Points, in no order, along strands that fork and pass close to each other.
Points whose rows are less than 43.6 apart are linked; no others are. Some points are linked to none.
j_135: [-12   1  20   4  -7   1  -6  25   2  -8 -11  22 -15   5  -4   3 -13  -7
 -21   6  16 -16]
j_239: [-10  12 -17  -7  -7 -12  -4   5 -35  23  25 -31  -8  -4   2   0   6   3
 -12  16  -9  38]
j_785: [  4   3  21  -5  -7  24 -27  26   7 -18  -7  -5   0  -6  -6 -13 -29 -25
 -20  -1  -9   9]
j_587: [  9  13 -20 -10   2 -19  19 -25  -4   3 -24 -15  -3   5  -3  16  27  21
  -1  28  -9  -4]
j_495: [ -4 -11   8   8  -2   3  -2  14  -3  -1   6  -1   7  -9   6   2 -13 -11
  -8   3  -3  13]
j_449: [ 26  -5 -10   2   3  10  -4 -14  -3  -8 -22  -1  19 -26  15  25   9   4
 -10  23 -11   6]
j_533: [-15 -23  11  24   1  -7   8  26 -26  10   5  18   3  -8  17  24  -3 -11
 -11   1   9  -3]
j_543: [  7 -13  -5  10   9   2  -1  -4  -2  12   2  14  18 -25  26  14  27  -2
   0  24  11  15]
j_644: [ 21   0  -1   3  -3  -4   8   4 -24  -5 -17  -7 -12  27  -9  42 -14   9
 -17  -3 -20 -17]
j_987: [ 30 -15  -6  -5  17   3   2 -17  16 -15  -8   5  18   1   8  26   5   8
   2  -1  -4 -14]
j_373: [ -3 -15  13   2  -2  24 -11  -1  34 -10 -23  14 -18 -14 -24   0  -6  -9
  -9 -13  11 -22]
j_394: [-22  20  13  -7  -3   2 -16  22  11  -5  12   4 -10  -1   4 -34  -7 -12
  -4   2  12   8]
j_89: [ -9   2 -16 -15   9  -7   1  11   9  15  21   6 -16   7   8 -13  34   0
  13  -5  29 -13]
j_96: [  7 -15  10  -1  15   4   7  12   9   0  16  -1   2  27  -1  25 -24   1
  -1 -27  -3 -31]
j_601: [ -2  -4   3  -5  -3  -3  10 -12  14 -16 -24   1  -9  17 -32  -4 -16   5
  -2 -18  -9 -27]
j_157: [ -3 -15 -27  -4  -8 -24  25 -22  10  13  -8 -13 -14 -11 -17  -4  25   5
  17  -4   8   6]
j_236: [-12  15 -22 -18   7  -6   1   4  -7   6  13  15 -20  16   7 -25  30   9
  17 -10  25 -28]
j_757: [-23  29  17   0  -1   9 -11  14  -6  -5  23  10   4   2  19 -28 -19  -1
  13 -25   4  -3]
j_369: [ -5   8  10 -24  15   1  -3  -4  31 -10 -22   5  -8  23 -22 -12  22   9
  -6  12   5 -22]
j_938: [-17 -12  -3  17 -29 -20  21   6 -12  13 -22   4 -23   1 -27   1 -11  -2
  -7  10   5   1]
j_740: [ 10  -3  -5 -14  18  -9  -7  -5  30  15  41 -11  19   8  -2 -14   6   4
  22 -12   8  -9]
j_360: [  0  -9 -32  -3  -1 -26  21 -18  -8  14  11 -14 -10  -2   0   2  20  11
  20 -11   5   5]
j_536: [ 11 -26  -3  11 -10  14 -14  -1 -18   6 -14  -6  13 -30   0  23  -7 -22
 -20  14 -15  17]
j_131: [-10   8  -5  -9  -3 -14  -2  12 -18  16  30 -34 -12  14  -3  -6  -7  -1
  -6   5 -10  29]
j_220: [-10 -16   0  12 -17   0  10 -10  13 -19 -10  -1   3 -25 -13 -11 -32  -8
   4 -28  -5  -3]
j_82: [ 22 -20  -2   6   3  24 -13   0  -7  18 -11  -8  -4  -4 -11  38   7  -9
 -22  18 -12   7]
j_890: [ 11  -1  -5 -13  10 -10  -4 -15  14   7  33 -37   7  22 -15  -4 -11   8
   7  -5 -17  12]
j_786: [ 14  12 -16 -17  12  -4  -7 -22  13  -3  15 -15  15   2   6 -15  16   7
  18   4  -5  15]
j_173: [ -3  -5 -26  15 -11 -12  13 -18 -35  18  13 -10   7 -26  13   1  15  11
  21 -13  -3  24]
j_308: [ 10 -36   0  15   4  -1   9  -6  22   8   7  11  12 -20   2  16   4  -3
   6  -7  15  -6]
j_27: [  3   0  -4  -7 -10   2   3 -10   7   4 -19 -23  -9  -5 -21  -5   8  -1
  -8  30 -14  19]
j_899: [ 17   7  -5   6   1   3 -18 -18  -2  11  36 -12  31 -20  11 -23   8   8
  30  -8  -4  23]
j_823: [-17  18  -1   6 -12 -22   9  13 -18  -1 -13  27 -11  13   1   1  -2   8
  -3  10  20 -11]
j_490: [ -3 -18  16  -1   0  22 -18  15  26  13  16 -12  -5  -3 -18 -19 -10 -21
 -12  13   2  20]
j_667: [ 12 -10   9 -14   6  19 -16   1  31   4   4 -14   0  -1 -15 -14   6 -10
  -7  23  -1  19]
j_863: [  6  11  -1   8  -3   9  10 -27   0 -15 -22  34  17 -19  29  -5  15   9
  16  -5   2  -8]
j_265: [  9 -18  -3   7  -4  10 -14  -5 -25  13   4 -17  14 -19   1  32  -3  -7
 -30  23 -19  23]
j_283: [ -9   0  -3 -22  22  -9   2  -8  34   5  12  -3  -3  17 -10 -15  11   2
   9 -16  14 -22]
j_854: [-21  34   8  -4  -2  -2  -7  -3  -2 -17   6  11   3  13   8 -30 -22   5
  10 -26  -3 -16]
j_860: [  3 -22   8  23   2  -1   2  22 -35   0  -8  16  12 -16  17  40  -6 -11
 -15  -2  -1  -6]
j_659: [ -3 -13 -36   3  -2 -16  18  -3 -25  21  29  -9  -7  -5   9  -2  23  13
  29 -20  13  -3]
j_279: [  0  23   3  -4  -1   7  -6   5   3  -6 -16  17   2  -8  18 -13  19  -3
  -4  31   7   6]
j_179: [-14  17  -5   6 -19   4  -8   6 -24   8   7   3   2 -18  17 -34   6  -7
  14  -5   0  24]
j_463: [  6  -2   2  11   2   1   3  14 -20  -2 -14  17   5  -8  22  27   9  -4
 -16  26  -1  -4]
j_432: [ 12 -30   6  14   3   9  -4  13  -9   3  -8  13  11 -18  12  32  -1 -14
 -13  -1   4  -5]
j_534: [  7  -8   5  12  16   5  -3   0  -2  12  20  19  23 -11  32  11  23   5
  12   4  17   5]
j_853: [ -8  -2 -16   9   0 -11   4   5 -32  28   8   5  -2 -16  24  13  34   0
  -1  22  10  17]
j_943: [ -3  -5 -10  -3 -12  -7  -6  -7   5  11  13 -27   1 -20 -10 -25   0 -12
   4  10  -7  40]
j_90: [-23 -16  16   3   2   3   2  12  28   7  16   5 -15   1  -9  -3 -19  -7
  -3 -21  16 -21]
j_551: [ -1 -26 -13  14  -5 -20  28 -14  -8  18  10 -17  -9   3 -10  24  -3   9
   2 -11  -6   7]
j_816: [-13  15  -4 -18   8   1 -10   6  20   4   5  14 -13  -3   8 -25  32  -4
   8   7  29  -7]
j_202: [ -5 -17   1   0   2   3  10  -1  16  17  11 -15 -17  19 -23   2  -3   0
   0  -2  -1   4]
j_504: [  2   5   6 -18  15  -3  -1   5  13   0  17 -15  -4  30  -1  -1  -1   1
  -2   3  -4   0]
j_994: [ -3 -23  -4   4  -1  -2  13  -3   9  22   0 -10 -17   2 -15  11  15  -2
  -5  15   4  11]
j_69: [-24  20  -8  -9  -4 -19   4   9  -3   1  13  -2 -15  19  -6 -25  -9   1
  11 -23   8 -13]
j_928: [ 20 -20   1  12  -3   8   3   2   1  -5 -25  12  -4  -2  -9  36 -13  -8
  -5 -32  -2 -23]
j_246: [-19  -9 -15   4 -13 -14   7  14  -6  20   8   3 -17 -18   2 -17  19 -12
   6   1  21  12]
j_145: [ -3  23   7  11  -9   0   2   6 -27 -16  -4  15  10   3  21  -3 -13   6
   2   0 -11   5]
j_24: [-15  24  10 -12   2  -9  -3   1   9 -22  -4   7  -4  25  -8 -19 -21   5
  -3 -12  -1 -22]
j_10: [ -2   6  22   1  -5   6 -12  28   0 -15  -9  15 -14  17 -10   9 -28  -6
 -20 -14   6 -27]
j_251: [ -6  22  -8 -15  -2 -26  10  -4 -12  -2  -7 -13 -12  33 -13  -8   3  11
   2   5  -7  -5]
j_776: [  9 -28   5  11  -3  21  -1  -1  24   2 -29  20 -12 -19 -18  15   5 -11
  -9  -6  14 -18]
j_193: [-10 -11  13  -2   2  16  -4  15  21  20  18 -17 -21  20 -27 -15  -7 -12
  -7   7   2  14]
j_400: [ -9  -4   7  12  11  -1  10   2   7 -13  -3  35   2  -2  20  17  -2   7
   2 -19  18 -34]
j_92: [-11   9   2   0  -5  10 -12  -7  22 -10   2   7  10 -29   9 -37  -3 -11
  10  -5   9  18]
j_695: [  5   0  -6  12 -10  22   1  -2   5  -6 -38  -5 -20  12 -57   7  -9  -1
   2 -12 -17 -11]
j_153: [  6  -2   0 -12   3   1   9 -10  23   2 -28   0  -6   0 -12   3  32   6
  -3  29   5  -7]
j_288: [-10   0  -7   4 -15  -1  -8  -2  -7   7  -4 -18   3 -28  -2 -18   0 -17
  -7  27 -11  39]
j_342: [ 16   7   2 -18  11   9 -19  -4  19  -5  11 -17  12   0   4  -9   8  -2
  -4  25  -7  24]
j_591: [-15   5  -1   2 -19 -19  15 -13   3 -22 -21  -2  -9   9 -30 -16 -30   5
   3 -20  -7 -15]
j_630: [-13   6  23  17   2  15 -10  11 -29   2  23  -2  30 -19  18 -17 -25 -10
  15 -13  -5  25]
j_253: [-14   7  24  17   4  15  -5  18 -21 -11  17  12  21 -11  24  -5 -26  -4
   7 -20   1   1]
j_831: [-27  -7  18  -6   5   0  -3  -1  36   2  -7   9 -28   9 -29 -15   3   2
  -2  -9  18 -25]
j_595: [  1   2 -13   0  11 -17  10  -2 -18  14  26 -13   0  13  15  16  11  13
   9  -6   2   7]
j_600: [-10  -7  -5   7 -11 -14  15   4   3  11 -21  15 -13 -11  -2   4  18  -3
  -6  21  16  -3]
j_132: [ -7 -15  15   3   2   7   3  23   8  16   0  11 -23  19  -8  12   9  -8
 -18  15  14  -8]
j_312: [-17   2   2   6  -2   4  -3 -13  23 -11   8  12  11 -30   9 -24 -13  -3
  18 -26  12  -4]
j_583: [-21   5 -11   6 -33 -32  20  -1 -13   4 -18  -5 -20   4 -31 -16 -15   3
   5  -2   4   6]
j_101: [  5   4 -13   3 -11  11 -11 -12 -30  21   8   2  10 -27  28 -17  31   2
  18   8   3  27]
j_426: [ 16  -5   0 -12  11   7   6 -12  10  -7 -15 -15  -9  30 -25  14   1   7
  -5   1 -18 -15]
j_927: [  3  16   6  -7   4  16 -13 -10  22 -35  -8  10  16 -14   8 -23 -16  -2
   4 -11  -6  -6]
j_562: [-12  -6 -28 -11 -12 -10   5  12  -5  13  16 -12 -25  -8  -8 -31  25  -3
  16   0  21   6]
j_553: [ 10   0  -3   8   0 -16  18   4 -23 -10 -15  11  -3  20   8  38  -4  13
 -10   4  -7 -23]
j_608: [  9  15   4 -14   8  -9   3   0  -7 -26 -15  -2  -1  41 -12   6 -22  10
 -10 -10 -18 -27]
j_741: [ 13  -9  -3  17 -10 -11  14   9 -24  -8 -31  19  -2  -1   4  40  -9   2
 -12  -4  -2 -23]
j_970: [ -2  17  -5 -15   0 -13   5  -1   3  -3  -8  -9  -9  13  -5 -10  14   4
   2  16  -3   6]
j_32: [-15 -16  17  16   5   7  -7  25 -14   5  14  15  15 -16  20   5  -6 -16
  -6   2  10   7]
j_936: [-24  16  21   3   2   8 -15  22   7  -7  15  19  -2  -5  16 -18 -16  -6
  -4  -9  15  -7]
j_75: [  0  13  23  -6  -8  16 -23  23   5 -23 -11   3  -9   8 -13  -8 -36 -14
 -18 -14  -6 -13]
j_530: [  4  -2  12 -23  21  14  -7  -5  35 -10  -7  -4  -4  28 -23  -7   5   3
  -5  -2  -2 -23]
j_97: [-12   5 -16 -18   2 -16   7   0   7   6  15 -13 -14  13  -9 -23  10   0
  16 -17  12  -7]
j_344: [ 34   5   1  -7  -5  19 -14  -8  10 -16 -43  -5   2  -7 -16  17  -9 -12
  -8 -11 -20  -6]
j_450: [ -2  -9 -15  11 -14 -28  33 -14 -17   3 -13  -7 -10   3  -8  21  -3  12
   1  -2 -10  -1]
j_624: [ 13  22  -1 -15  10   5  -5  -7   9 -15 -15   0   8   3  13  -1  17   5
  -4  31  -7   4]
j_648: [ -2  15  10 -11  -2   6 -18  16  -8  -1   9 -21  -2   6   2 -12  -9 -10
 -22  31 -17  32]
j_581: [-17  22   2  -9  -2 -13   0  20 -10   2  25 -15 -10  27   2 -20 -13  -2
   4 -12  -2   5]
j_328: [ 20  -1  12   7  -7  13 -20  22 -17  -4 -27   5   2  -7   1  26 -17 -25
 -23  -9 -12  -1]
j_339: [ -9 -13   8  13  -3  -8  10   8   6  -8 -18  35 -12  -5   4  19   2   2
 -11  -5  24 -35]
j_643: [ 16  12   4  -1   5  23 -14  -9  11 -25 -11  14  25 -21  22  -9   3  -2
   4  13  -8  11]
j_995: [ -2  -1   3   4 -11  12   3   1   8  -2 -37   6 -18  22 -50   6   1  10
  -4   6  -4 -20]
j_11: [-19 -10  -6   3 -21 -17  23 -11  10   7 -18  -8 -24   2 -39 -16   0   1
   7  -7   2   2]
j_301: [ 25  -5   0  -1  -1   7   1  -4   0 -18 -30   3   1   2  -6  27  -7  -2
  -8 -11 -11 -20]
j_675: [  8 -24  -9  12  -1   2  19 -16  -7  13   6 -21 -16  16 -25  29 -12  11
  -6  -9 -19   3]
j_988: [  0 -22  -1   9 -13   9  -7  -2   0   2 -11 -10   7 -31  -5  -5  -9 -20
 -11  18 -14  27]
j_479: [ -7  -2   6  17   1   4   4  -1 -16  13  20  10  19 -19  24  -8   3   2
  25 -20  12  10]
j_488: [ 10  -4   9 -10  12   6   3   8   4   0   5  -9 -11  37  -8  22  -5   4
 -12   1  -9 -14]
j_883: [  1  -3   1  -4  16 -15   9   6  -6  13  37 -20   3  29   8  19 -10  11
   5 -13  -5  -1]
j_577: [ -3 -11 -26   8 -10  -2   4  -2 -38  24  30  -8   0 -21  14 -14  20   9
  28 -15  10  14]
j_93: [ 12 -24  -1   4  15 -11  -2   2  19  30  37  -2   9  -1   5  11  24   3
   7   7  19   5]
j_243: [ 12 -29  -1  13  -1  11   1   7 -10  17 -16   6  -4 -10   1  38  12 -11
 -20  20  -1  -4]
j_313: [-15  27   4   8 -12  -9   0  11 -25   4  -4  37  -7  11  21  -7   8   9
   5   1  20 -12]
j_300: [-16  -2 -25  -3 -12  -1   6   9 -15  14  26   0 -14 -11   6 -31  15   0
  26 -20  20  -4]
j_174: [ -5   6  -7  -6   1   3  -2 -19  30 -11  -7  13   6 -26   6 -28  17  -2
  16  -3  15   3]
j_986: [ -4 -18  -7   9  -9  10  12 -13  11  21 -16 -18 -19  -6 -35   2  17  -2
  -3  24  -8  17]
j_12: [  5  23   7  -9  10  19 -16 -16  16 -18  10   6  27  -2  18 -28  -7   2
  15  -9  -6   5]
j_448: [-12   0  17   3 -16   9 -11  23  -1  -6  -7  -1 -11  -1 -13 -17 -26 -19
 -21  11  -6  11]
j_376: [  9  20  -9  -6   1   6 -17 -10 -35  16  39 -25  18  -4  18  -9  12  16
  11   0  -9  33]
j_299: [  3  -3  -5  14   3  -8   4  -9 -23  16  33 -11  23 -14  14   0   0  10
  30 -23   0  15]
j_759: [ 15  10 -11  -6   4   8 -21  -7 -14  18  36 -13  15  -9  19 -17  24   8
  20   6   3  25]
j_290: [  2  -6   2   0  -2  -2  11  -3  16  -7 -29  20  -4 -10  -1   9  17   1
  -8  18  12 -15]
j_965: [ 40  -7  -1 -14  12  21 -21 -13  11  -7  -7 -16  14  -6  -2  23   5   3
 -15  21 -16   9]
j_711: [ -6   2  -4  11  -4   4  -1   4 -28  22   4  20   6 -20  33  -3  31  -2
  10   9  14  16]
j_106: [  3  12 -18  -1   9 -17  17 -16 -21   3   9   4   5  18  23  11  15  18
  17 -14  -4  -7]
j_139: [ -1 -14   2   6  11  -3  11   0  15  -2   6  18   7  -5  15  12   7   2
   4  -7  16 -13]
j_375: [  3 -13   3  -5  20  -8  14   8  10  13  13   7  -9  28   9  29  18   8
  -5   2  14 -20]
j_144: [ -6 -28  -6  10   0  -4   3   2  -1  27   0   8   1 -24  12  16  28 -13
  -9  30  13  14]
j_401: [ -6   4  -8 -23  19 -10   2 -18  33  -1  13 -16   9  17 -14 -28  -8   2
  15 -24  -4 -15]
j_874: [-11  -7 -14 -14  -7 -17  15  -9  14  12  -4 -16 -23   6 -27 -20  20   1
  13  -6   8   1]
j_647: [  0  18   2   1   3   7   1 -20   8 -24 -12  24  15  -6  19 -14  -2   6
  11 -13  -2 -13]
j_616: [-13  -1  -3  -8   2  -9   8 -17  28 -13   0  -5   1  -2 -12 -21 -14   0
  11 -23   0 -10]
j_701: [ 11   2  -6  13   2   9  -1  -3 -20  -5 -23  18  18 -26  30  22  16  -3
 -10  32  -6   3]
j_374: [ -1   8  14 -20   8   4  -4  10  23  -1 -18   9 -11  16 -10  -2  28   3
 -11  33  13 -11]
j_606: [ -4 -16  14  11 -11  14  -9  22  -1  -1 -17  16 -11 -10  -9   9 -12 -20
 -22   0   6  -7]
j_614: [ -4  22   6  -3  -3   3 -12  16 -10  -4  -4   1   2  -2  13 -13   1  -9
 -13  31  -5  20]
j_967: [ 14  20 -16  -5  12 -13  14 -25 -21  -8  -1  -3   9  18  19  24  12  24
   4   6 -18  -4]
j_137: [-18 -18  -6  13 -17 -15  14   5  -1  16 -10   7 -11 -23  -5  -7   8 -14
  -5   9  10  12]
j_13: [ 19 -40   1  13  -1  10  -3 -13  34   8   8  -1  14 -21 -17   4  -5  -8
   5 -10   6  -1]
j_53: [  6 -13   9  -5  -5  21 -11  -3  29 -11 -19   2   2 -23 -13 -14   0 -15
  -9  13   4   7]
j_7: [ -6  11  -2 -19   8   1  -4 -11  33  -7 -12  12  -3 -10   0 -22  30  -2
   6  12  18  -4]
j_794: [-11 -13   5 -11   8   0   4  -9  39   3  -2   4 -11   0 -16 -12  13  -1
   4  -5  19 -12]
j_637: [ -3  12  12   7  -5  -1  -3  22 -14 -18  -6  16   1   7  10   5 -19  -3
 -14   3  -1  -7]
j_917: [  0  -1   4  -9  24 -12   8  15  -1  14  31  -3  -2  38  16  23   6   8
   0  -4   7 -12]
j_818: [ 13  -2  -3 -10   5  11   5 -20  13 -16 -34  -9  -6  26 -40   3  -6   8
   0 -12 -23 -24]
j_646: [ 15 -11   6  -1  20   2   7  11   1  -4   5  11   4  19  16  35   4   6
  -8  -1   5 -21]
j_17: [ 31   6  -2 -20  12  14  -8 -17  16 -21 -22  -9  11   1   0  10  10   4
  -7  22 -17  -2]
j_380: [-14  33   8 -11   0   7 -15   4  -4  -1   6  28 -10  10  23 -28  16   4
   9  -7  20 -15]
j_429: [ -5  30  11 -11   7  10 -13   2  13 -13  -3  25   1   5  21 -20  15   1
   0  12  12  -6]
j_266: [-15  -9  15   5   6  -1   7  19   8  -2  18   7  -1   9   5  11 -25  -1
  -1 -26   7 -24]
j_397: [ -7 -19   9  12  -6   5   8   5  14   1 -29  27 -23  -2 -23  16   5  -1
 -11   0  19 -30]
j_589: [  9  -2   0   2   5   3  -9   2 -22   1  10 -15  13  -6  12  22  -7   3
 -19  19 -17  23]
j_455: [ 19 -15   2  -2  20  -9  -4  -8  27  15  36  -6  20   9   3  10  10   8
  12  -1   8  -8]
j_576: [ -2  17  11 -17  -2   2  -7   2  12 -25 -14  -9  -6  24 -22 -19 -21   1
  -9  -1 -12 -11]
j_748: [-26   5   8   5 -17 -14   4   1  11 -14  -8   5 -15  -2 -19 -22 -27  -1
  -1 -18   6 -11]
j_686: [-14  13   3  14 -11   4  -3   1 -26  -1  13  -7  15 -20  13 -27 -17  -6
  15 -14 -11  30]
j_194: [ 12 -25   1   8   8   7  12   4   4   3  -5   4  -9  18  -9  35  -9   1
  -6 -22  -1 -25]
j_196: [ 28   0  -2  -1   1  20 -18  -5   1 -22 -22   0  24 -30  14   9  -4  -9
  -6  12 -15  12]
j_703: [  4  -8 -13  -5   6 -16  12  -6  -3  22  13 -16 -12  11   0  19  21  10
  -2  10   2   9]
j_597: [  1  -2  -5  -9   0  -4 -11   0  18  10  29 -25   7  -6  -5 -27  -2  -7
  12   0   3  27]
j_688: [ 19  -3   9  -6  -4  23 -22   7  15 -18 -27   6  10 -27   3  -3  -5 -21
 -16  12  -4   7]
j_912: [ -9   8  19  16   3   4   0  25 -38 -10  15  -1  15   4  18   7 -31  -2
  -1 -12 -13   6]
j_839: [-11   7  26   7   8  22 -20  26   0 -13  15  17  18 -14  24 -10 -21 -11
  -4  -8   8  -2]
j_91: [  6   1  -4   0   3  -9   2  -6 -12   0  20 -23  10   3   6   9 -13   8
  -2  -1 -16  22]
j_391: [ 11  12  -5  -5  -2  -7   7  -8 -16 -12 -10 -16  -1  11   0  17  -7  11
 -12  14 -22   4]
j_829: [-13  -3  -5  20 -20 -24  20   7 -26   4 -11   5 -11  -1  -3  10 -12   1
  -6   3  -3   3]
j_935: [ 18   3  -3   0  12  -6 -11 -12  14  12  42  -9  31  -6   7 -12   5   9
  29 -12   1   3]
j_471: [-12 -12 -15  18  -9 -17  15   2 -23  24 -12   9  -3 -24  15  20  26  -5
  -9  30   7  10]
j_354: [-11  26   7  -3  -8   6  -8  19 -29  16  14  26 -10  15  32 -18  20   6
   9  -6  20 -12]
j_570: [-25  21  -5   4 -13 -19   2 -11  -1 -11 -13  26 -12  -2  -2 -22  -4   8
  11 -15  19 -19]
j_130: [ -2   6 -17  10 -10  -1  -1 -18 -38  17  10 -11  16 -31  19  -4  14   7
  11   5  -8  36]
j_842: [ -4  -6   2  10 -14  -2   6   2  -3 -16  -8  -4   1 -13  -5  -5 -24  -7
  -3  -9 -11   7]
j_23: [ 17  -2   8  14 -12  -2  -5  23 -26  -6 -31  16  -2   0   1  36 -21 -11
 -19 -15  -5 -18]
j_824: [ -2  -2 -11 -11  -3 -15   2  -6  -3  20  34 -42 -12  19 -17  -6  -9   5
   3  -8 -12  25]
j_438: [-18  -1  -8   9  -6   1   4   6  -9  16  16  16  -2 -21  20 -18  14  -2
  22 -23  23   0]
j_939: [ 15  10  11   0  15  11 -11   8 -14 -18  17  -8  24   6  21  11 -19   5
   0  -3 -17   7]
j_214: [  0  23 -13  -7  -1   1 -16  -2 -33  15  25 -24   7 -11  15  -8  13   5
  -5  20 -11  40]
j_496: [ 11  -7  14   5  -4  22 -21  28  -9   8 -21   7  -9   1  -7  21  -6 -27
 -29  11  -6  -1]
j_271: [  5   8  -9 -19  -2  -5   1 -17  18  -7 -12 -21  -1  -3 -13 -20  12   1
   6  16  -9  18]
j_876: [ 18  20   2 -13  12  13 -19 -10   9 -19  14 -11  25   3  15 -14  -6   4
   6  10 -16  19]
j_773: [-13   3  -1  12  -6  -3  10 -16   7 -22  -2  10  14 -16   7 -14 -24   2
  16 -33  -4  -9]
j_690: [ -1  24  15  -2   9  12 -14  10 -14 -13  29 -13  24  10  19 -14 -28   1
   8 -10 -18  17]
j_605: [ 11  -3  -7   8   7 -15   1 -16 -10   4  34 -24  25  -3   4   9 -11  16
  16 -15 -12  14]
j_771: [  9 -13  -3   8 -13  19   5  -9   9  -1 -27 -13 -15  -3 -38   2  -9  -7
  -3   0 -17   5]
j_937: [  0   4  -1   7   2   2   9 -10   9 -13 -20  36   6 -18  21   5  17   4
   2   6  16 -15]
j_50: [ -8  33  -2   3 -17  -4  -3   4 -28  -2  -2   8  -1   2  17 -23  -2   2
   8   3  -5  14]
j_760: [ 10   0 -10 -12   3  -8  15 -21   3   7 -13 -22 -11  16 -17  16  16  16
  -6  20 -15   3]
j_510: [ -5  10   2 -16   6   0  -7   2  20  -3  19 -12   3   9   0 -25  -6  -5
   6  -4   1   9]
j_79: [ -8 -15  14   3  -3  18  -3   7  26  -2  -1   1 -17   3 -24  -6 -19  -9
  -7 -15   4 -13]
j_207: [ -8   6  18  17   9   8  -6  17 -47   2  17   3  20  -3  30  12  -9  -1
  -3   3  -9  18]
j_99: [ 26  -1   2  -4  14   9  -9  -7   5 -19   3  -5  23   0  13  14  -7   5
   1  -1 -13  -1]
j_439: [  1  18  -6  -7   6 -22  15 -10 -13 -15  -5  -3   0  33  -1   4 -10  14
   1  -6 -14 -15]
j_254: [ 12  22 -19   0   3 -17  21 -26 -16  -7 -24   6   5   7  14  21  22  21
   5  20  -8 -10]
j_833: [ 27  -6  -9   0 -11  18  -1 -20   5 -11 -39 -18  -5  -4 -32  13  -9  -1
  -2  -5 -27   0]
j_727: [ 26 -22   2   0   9  17 -11  -4  12   7   2  -9   4   0  -8  22   2  -2
 -11   9  -6   5]
j_573: [-33  -3  17   4 -13  -9  -2   7  20  -2  -6  10 -31   2 -27 -18 -18  -1
  -5 -12  21 -21]
j_953: [ 10  -9  -7  -4   8 -10  14 -16  -5   1  10 -25  -4  25 -11  23 -11  14
  -4  -6 -21   1]
j_821: [ 10  10   3 -17  11   2  -1  -8  11 -26  -6 -12   8  24  -8  -6 -22   3
  -3 -12 -21 -13]
j_304: [-20  18 -13  -5  -9 -27  10 -24   3 -15 -22  11  -6   3 -18 -27  -5  10
  14 -19   7 -20]
j_40: [ -4   9   5  13   5  -2   3  12 -35   3   4  12   9   0  29  19   5   4
  -7  14  -3   9]
j_673: [-29  16   8   7 -13 -20  -3  10  -1  -6  -9  28 -18   3  -4 -12 -12   5
  -1  -3  28 -17]
j_422: [-15  28  14  -5   0   0  -7  23 -11 -11  23 -10   4  20   9 -22 -30  -5
   0  -9 -12  11]
j_678: [  7 -27   2   1   0  11  -2 -13  39   2  -3   1   6 -23 -13 -11   5 -11
   3   6  13   7]
j_520: [  9  -1   4   1 -13   4   5   4   0  -3 -39   4 -12   9 -23  14   2   3
 -12  21  -3 -16]
j_5: [ 29 -13  -3  -4  16   4   3  -6  -2  -3  -7  -1   5   9   9  42  10  11
 -12   9  -7 -10]
j_337: [ 18  -8  -6  -9  11  -4   4 -23  10  -4  18 -33  11  25 -18   7 -24  12
   3 -15 -27   0]

Follow the links from the first point to the second, and from the first to the third. Name the last point that the two ways share.
j_450 / j_821 / j_863: j_994
j_757 / j_659 / j_927: j_994
j_449 / j_757 / j_328: j_253
j_360 / j_131 / j_863: j_874
j_471 / j_93 / j_342: j_874
j_890 / j_202 / j_587: j_595
j_308 / j_10 / j_24: j_253

A fork is a point with three links, a tip a point with one. Leave the first point through the second and follow the links. Name the first fork or tip that comes.
j_533 / j_32: j_236
j_854 / j_24: j_994
j_93 / j_455: j_874
j_236 / j_89: j_279
j_91 / j_605: j_290
j_479 / j_299: j_616
j_53 / j_678: j_520
